Each row is a point on a landscape with many valleys, with its height.
From any point a ball rolls to the lowest of the 2 points nearest to it. It stops when none of these is lower. Distance is the straight distance between rows; heights are no part of it.
Vebek h=55.5: [-14 -25  27 -11 -26  -9 -37 -48  -1  -9 -11  16  -4 -26  17 -31 -14   2
  14  28 -15  27 -11]
moze h=61.5: [  7 -10  27  -9 -35 -11  -1 -22  38  21  19  -6   1 -13 -15  35  22  -1
  -8 -28  40 -26   8]
lobi h=33.2: [ -7  26 -12  17  59  -9   0  21  13  30  -7  14  -4  24  -9  24  24 -22
  -3   4   7 -12  10]
Popi h=68.3: [  4   7 -21   3   3 -16 -27   2  29  25   4  11  16 -16  17  10  11 -23
  15  10  44  -5  22]
rokig h=48.0: [ 25 -11 -47 -14 -46  12  -3  17  -3 -30   3   9   2 -30   4 -12 -17 -24
  -5   0  56 -30   9]
gel h=61.3: [ 30 -11  -1 -31   6  15 -14  -7 -33 -27 -20 -30   3  10  34 -45 -15  38
  39   4 -72   9  27]
gaso h=44.6: [-38   8  20  12 -24 -14  12   0   8 -29   2  -4   0  22 -12  -6  14  24
 -24  36 -17   2 -15]
dipa h=40.2: [-23  33  30  27  23 -24   4  -3  13  42  -4 -12   2   2   1   8   6  10
 -14   1 -28  18   9]
sato h=67.1: [-22 -17  -3 -23 -14   2  18  44  -5 -37  50 -17  40  35  19  42  25   9
 -20  45  46 -11 -21]
fabig h=43.2: [ 22  22  35  25  73  30  23  -4 -15  36   9  31 -39 -27   9  -1 -60  -2
   9 -16 -64  21  -5]
Fus h=21.9: [ 13  -8 -43 -18 -23 -23  11  -5 -37  -3 -15   4 -10 -24 -10 -37   2 -24
  46  48   0  24   0]
Matub h=50.2: [ 43 -31  29 -17 -42  -5  25 -33   2  -9  -3  -9 -30 -40 -31  -6  -7  -1
   3 -38  -1 -20  16]
pid h=57.7: [ 29   1   7 -20  12   1  -5 -20 -32  -5 -13 -43  30 -12  36 -27 -22  29
  21 -25 -51  23  21]
pivi h=53.8: [-16  -4  13 -33 -24 -31  24 -17  13  -3   8 -20   8  16 -25  25  41  13
  -7   8  15 -19   0]
dalu h=19.8: [  0  -3 -16 -19  14  15  22  25  21 -26  -5  16  -5  17 -25   9  49 -13
 -15   2  23 -46   8]
nalug h=60.7: [-24 -19  12 -16  10   4 -31 -41  24  21 -23  29  -1   2  -2 -23   4 -12
  34  -7 -18  20 -13]
Bibeb h=65.3: [-30 -21 -17  18  29  36 -31  -3 -10  49 -22  35 -19   4  11 -19 -25 -19
  33 -43 -23  33 -36]
tupiz h=30.0: [  8   9  28  24  30  13  -8 -29  12  17 -28  30 -11 -15  -2 -13 -34  -7
   5 -39 -21  -9  -7]
tuz h=58.6: [-22   4   5 -20 -35 -30  20   9  12  -9  37 -16  17  25  -8  32  40   7
 -10  51  30 -10   1]
mok h=38.8: [ -6   0 -48  -5  20   6 -31  12  -8   9 -23  18   8  11  -2 -10  20 -26
  25  13  20  11 -11]
kubuf h=43.1: [ 27 -18  56   1   4   2  15 -40  13 -14  -7 -23 -24  -5  -6  -3   5  40
 -16 -48 -42 -14   8]
Diri h=12.3: [ -1  -2 -51  18 -19  -1   4  19 -35  -3 -19  14 -21 -16   3 -44   3 -13
  38  46  -6  24 -28]
penu h=41.4: [  8  -5 -43 -32 -25  -8  -2  20 -10 -18  -3  30  -3 -11 -16 -16  17 -33
  23  45  39 -14  12]
Zakig h=52.9: [  5 -25 -35 -41 -22  20  -8   6  -3 -36  -5  14  10  -9 -12  -1   5 -19
  -9 -17  45 -39   7]
gof h=67.6: [-20  15  -7  -8 -20 -13  -8 -10 -11 -13  12 -29  36  30   1  31   0  14
 -23   4  30  -2 -18]
gefe h=71.9: [ -5  23 -35   7  -4   0   6  39   1 -15  12 -24  28  26   3  21  12   9
 -24   9  42 -11  -4]
Nutu h=30.3: [-13  23   5  45 -30   8 -18  26  18  -4  13  -2  13  -5  15  20 -16  16
 -34   7  27 -10  -3]
sinam h=30.8: [ -6  -7 -38 -19  10 -16  -4  -6 -16  13 -25  22  -7   6 -14 -28  19 -16
  46  19  -5  18  -9]
kuro h=17.6: [-41  20 -13  15  38  -6  10  32   4  30 -13  10  -5  44 -22  20  43 -12
 -11  31 -21   5   4]
roko h=42.9: [ 29  -5 -30   9 -12  19  -6  -1   3 -16 -24  12   1 -32  11 -19 -22 -27
   8 -28  39 -31   6]
Kidod h=64.1: [-12   4  -3 -14 -31 -17  -3 -27 -30 -26   0 -28  22  20  -2  -6  -6  20
 -16  19   7  11 -16]
libog h=46.6: [ -8  32  41  47  13 -17  -3  -6   6  51   1 -14   9 -11  10  18 -25  14
 -32 -27 -21  12  13]
tukal h=36.7: [ 17   8  12  17  -3  11 -10 -31  16   9 -20  26   5 -26  13 -17 -27 -28
   7 -37  15 -20   1]
pame h=30.2: [-17   8 -32  31  34  -4  19  39 -23  44 -19  21 -44  19 -21 -12  27 -12
  19  24 -45  25 -10]
daz h=38.2: [-38  -8  37  -3 -46  -8  -8 -23   7 -36  25   3  12  17   3  10   7  17
 -23  39  19  -4 -25]
Dek h=29.8: [-31   1  29  16 -47   5   2  14  23 -26  30  -6  22  19   4  33  10  26
 -32  24  19 -11 -33]
Dat h=55.4: [-18  -3 -13   4 -33   4 -19   1   6 -32  -4  36  -6  -6   3 -19  13 -16
   3  50  21  -2 -16]
dum h=52.5: [  1 -19  36  -1  -5   9 -20 -41  18  -4 -26  17 -13 -36  20 -48 -18   4
  18  -8 -41  15   5]
mureg h=29.5: [ 32   9  21   1  51 -27  51 -22  -2  -5  -4  14 -37  -9 -10 -11   3  13
  16  -8 -33 -14  13]
Nir h=33.6: [  0  -1 -28 -26 -23  -6  14  37  12 -31  11   9   4   4  -7   0  32  -9
   0  34  40 -31   7]
mor h=37.8: [ 14   8   5  27  59  37  15  -8 -21  21 -20  25 -31  -2  -1 -27 -49  -9
  20 -35 -48  23 -13]
gole h=31.5: [-30  20   8  26  38  -1  -4  13   2  53 -16  13 -19  21 -11  11   7 -10
 -12  11 -38  23   2]
Kiba h=31.0: [-20  13  35   4  50  -3  -6  -2 -13  36  -9 -25   2  24  12  -1  -6  29
 -12 -16 -71  43  16]
Lub h=50.4: [ 36  29 -35   9  44 -17  34  13 -31  28 -17  -5  -3   1  -6 -25  -6 -24
  36  -2  -5   8  12]
lotub h=42.8: [ 18  -6 -10   2   0  33  -6  18  20 -20   5 -13  16   9  -1  32  14   3
 -29 -45  42 -32 -11]
popeg h=11.0: [-34   6  15  23 -13  28 -11  34  38 -12  19  -1  26   9  14  39  21  18
 -47  -6  21 -20 -11]
Vamip h=33.1: [ 12   6 -16  -4  31  17   4  10  20 -19  -7   7  -1   8  -4  17  19 -10
 -16 -32  30 -41   4]
leka h=61.1: [  8 -14  -2 -23 -48 -16   4 -31 -32 -29  -6 -11   6 -20  -7 -19 -16  10
  -5  12   8   1   3]
zar h=29.0: [ -3  20  54  16  67   1  17 -21   1  26  -5  -1 -23  22  -6  19 -32  20
 -26 -27 -66   9   8]
Guver h=49.9: [ 24 -25  44 -16  -1   3  -9 -30  13 -17 -10   3 -26 -31  22 -39   1  21
  25  -1 -56  -3  28]
Tamip h=20.6: [ 17  16  27  13  47 -10  23 -17  13  18  -9  14 -19  -1 -12   0 -13  -4
   6 -23 -25  -6   7]
nanu h=46.9: [-23   4 -48  16  15  29 -37  31  -5  -5 -17  20  14  18   7   0  11 -18
 -15  21  11   6 -17]
sise h=57.5: [ 45 -20  17 -12 -39  13  -9  -5  37  14  25 -28   4  -3 -36  52   3 -11
 -13 -40  49 -13  -1]
vef h=71.8: [-28  -5 -27 -11  10  20   2  42   7 -35  29 -24  47  23  19  39  22  16
 -39  12  42  -3 -10]
bal h=37.6: [  9   5  63  12  41  -8  14 -39  14   9   4 -13 -22   5   4  14 -10  40
 -18 -45 -48  -7   8]
relop h=47.0: [ 36 -19  45  -7 -22  -1  11 -38   8 -14 -11  -7 -23 -43   9 -24  -4  24
   5 -31 -34 -16  21]
vifi h=47.1: [  5  27  24  23  30   4  -8 -19  -4  35 -14 -16  23 -19  27 -15 -47   5
   3 -44 -25  30   0]
poku h=40.0: [-15  28  18  41 -24 -12 -10  -8   0  13  -1 -20  20  -2  12  18 -22  26
 -36  -9   8  16  -2]
gamu h=52.2: [-26  -3 -27  22 -10  21 -27  30   3  -5 -12  35 -14  -3  -1 -18  17 -17
  -1  43  -2   2 -17]
ner h=51.6: [ 32 -22  -9 -18 -40  28 -13  29  28  -9  27 -26  16   3  -7  47  11  -3
 -24 -27  60 -12 -13]
ruru h=49.2: [-14   7  12 -12  -8 -27  19 -20   6  -7 -10 -11  -3  15 -17  -9  28  22
   1  17 -18   4   9]
vakag h=41.5: [ 13  -3  -1   2  37   4  14  18 -23  18 -15  -8 -35   1   8 -43  21  14
  38  12 -74  34   9]
Dufa h=58.3: [-42 -15  19  -2 -11  -3 -37 -35  15   0 -11  28  -9   9  -3 -17  14  -4
  12  30 -14  21 -21]
Mikil h=43.9: [ 20  39 -33  35  49 -15  19  39 -12  41  -2   7  -4   2   5   5   7 -25
  18  11  11  -1  14]
Bozi h=64.9: [ -9  15  14  12  -4 -21 -17 -14  35  31   7   0  12  -7  10  26  13   1
  -3  -7  30 -16  13]
vop h=52.0: [ 25 -17 -43 -27  -6  24 -14  12  -7 -27  -7 -20  20 -11   0  21  -4 -13
 -25 -54  52 -25   0]
kuf h=58.4: [-10 -12  -3 -27 -42 -16  -2 -24 -23 -39   2  16  -8  -6  -9 -29   6  -7
   6  56   8   2  -7]
vugon h=39.9: [-16   9  24   5  43  12 -12 -17 -14  25 -18 -11   8  11  17 -26 -32  16
   7 -34 -58  42  -2]
kibo h=36.2: [ 29   9   7  15  32 -13  37   5 -18  -7 -17 -11 -31   1   3 -33  12  20
  10   5 -58   2  24]
mamed h=43.0: [ 32  12   0   3  62  23  28 -32 -26  -4 -19   9  -4  -3   6 -26 -55  -2
  25 -52 -32  11 -14]
Pinum h=22.8: [ -5  18 -46  34   9 -12  11  39 -33  26 -21  12 -29  -2 -11 -32  21 -13
  26  39 -23  28 -11]
rin h=63.0: [-10 -12  -4 -28 -47 -23  27  39  -7 -32  59 -21  21  28  -8  40  21   3
  -5  54  47 -19 -14]
Matu h=69.6: [  9 -34 -24 -31 -65 -15  -1  30 -33 -25  70 -27   9  -2 -37  42 -21 -18
   2  18  50   3   3]
namu h=66.6: [ 13 -16 -25 -29 -64 -12  21  39 -20 -31  44 -27  14  14 -22  29  -3   5
  -2  24  49 -10 -12]
nup h=52.8: [ 39  12  20  14  20  12  20 -24 -22   4 -12 -34  16 -30  38 -22 -46  18
  10 -48 -33  15   8]
kob h=73.9: [  1 -26 -15 -32 -52 -12 -15  16  16 -18  54   1  10 -17   3  31   3 -18
  -3  24  64 -18  20]
lir h=63.1: [-19 -11   1  11  16  21 -44 -20  14  34 -25  33   4  -5  16 -24 -23 -24
  27 -28 -12  21 -19]
Zuk h=71.4: [ 10  -6 -23 -17 -32 -27  -8   7  24   9  33  -5   5 -20   3  23  10 -25
   9  11  49 -17  39]
Gurir h=72.8: [  2 -46 -27 -43 -51  11 -16  33  -6 -36  64 -12  13 -24  -8  31 -18 -27
 -12   2  63 -10   9]
kape h=17.3: [-33   7  36  15  42   6   4 -15   2  18 -25  -2  -6  38 -11  11 -20  27
 -32 -26 -57  19   8]

For each start below, name the point where the ball stops.
Zakig: Tamip
leka: Diri
tuz: popeg
lir: kape
Bozi: dalu
gel: kape
pid: kape
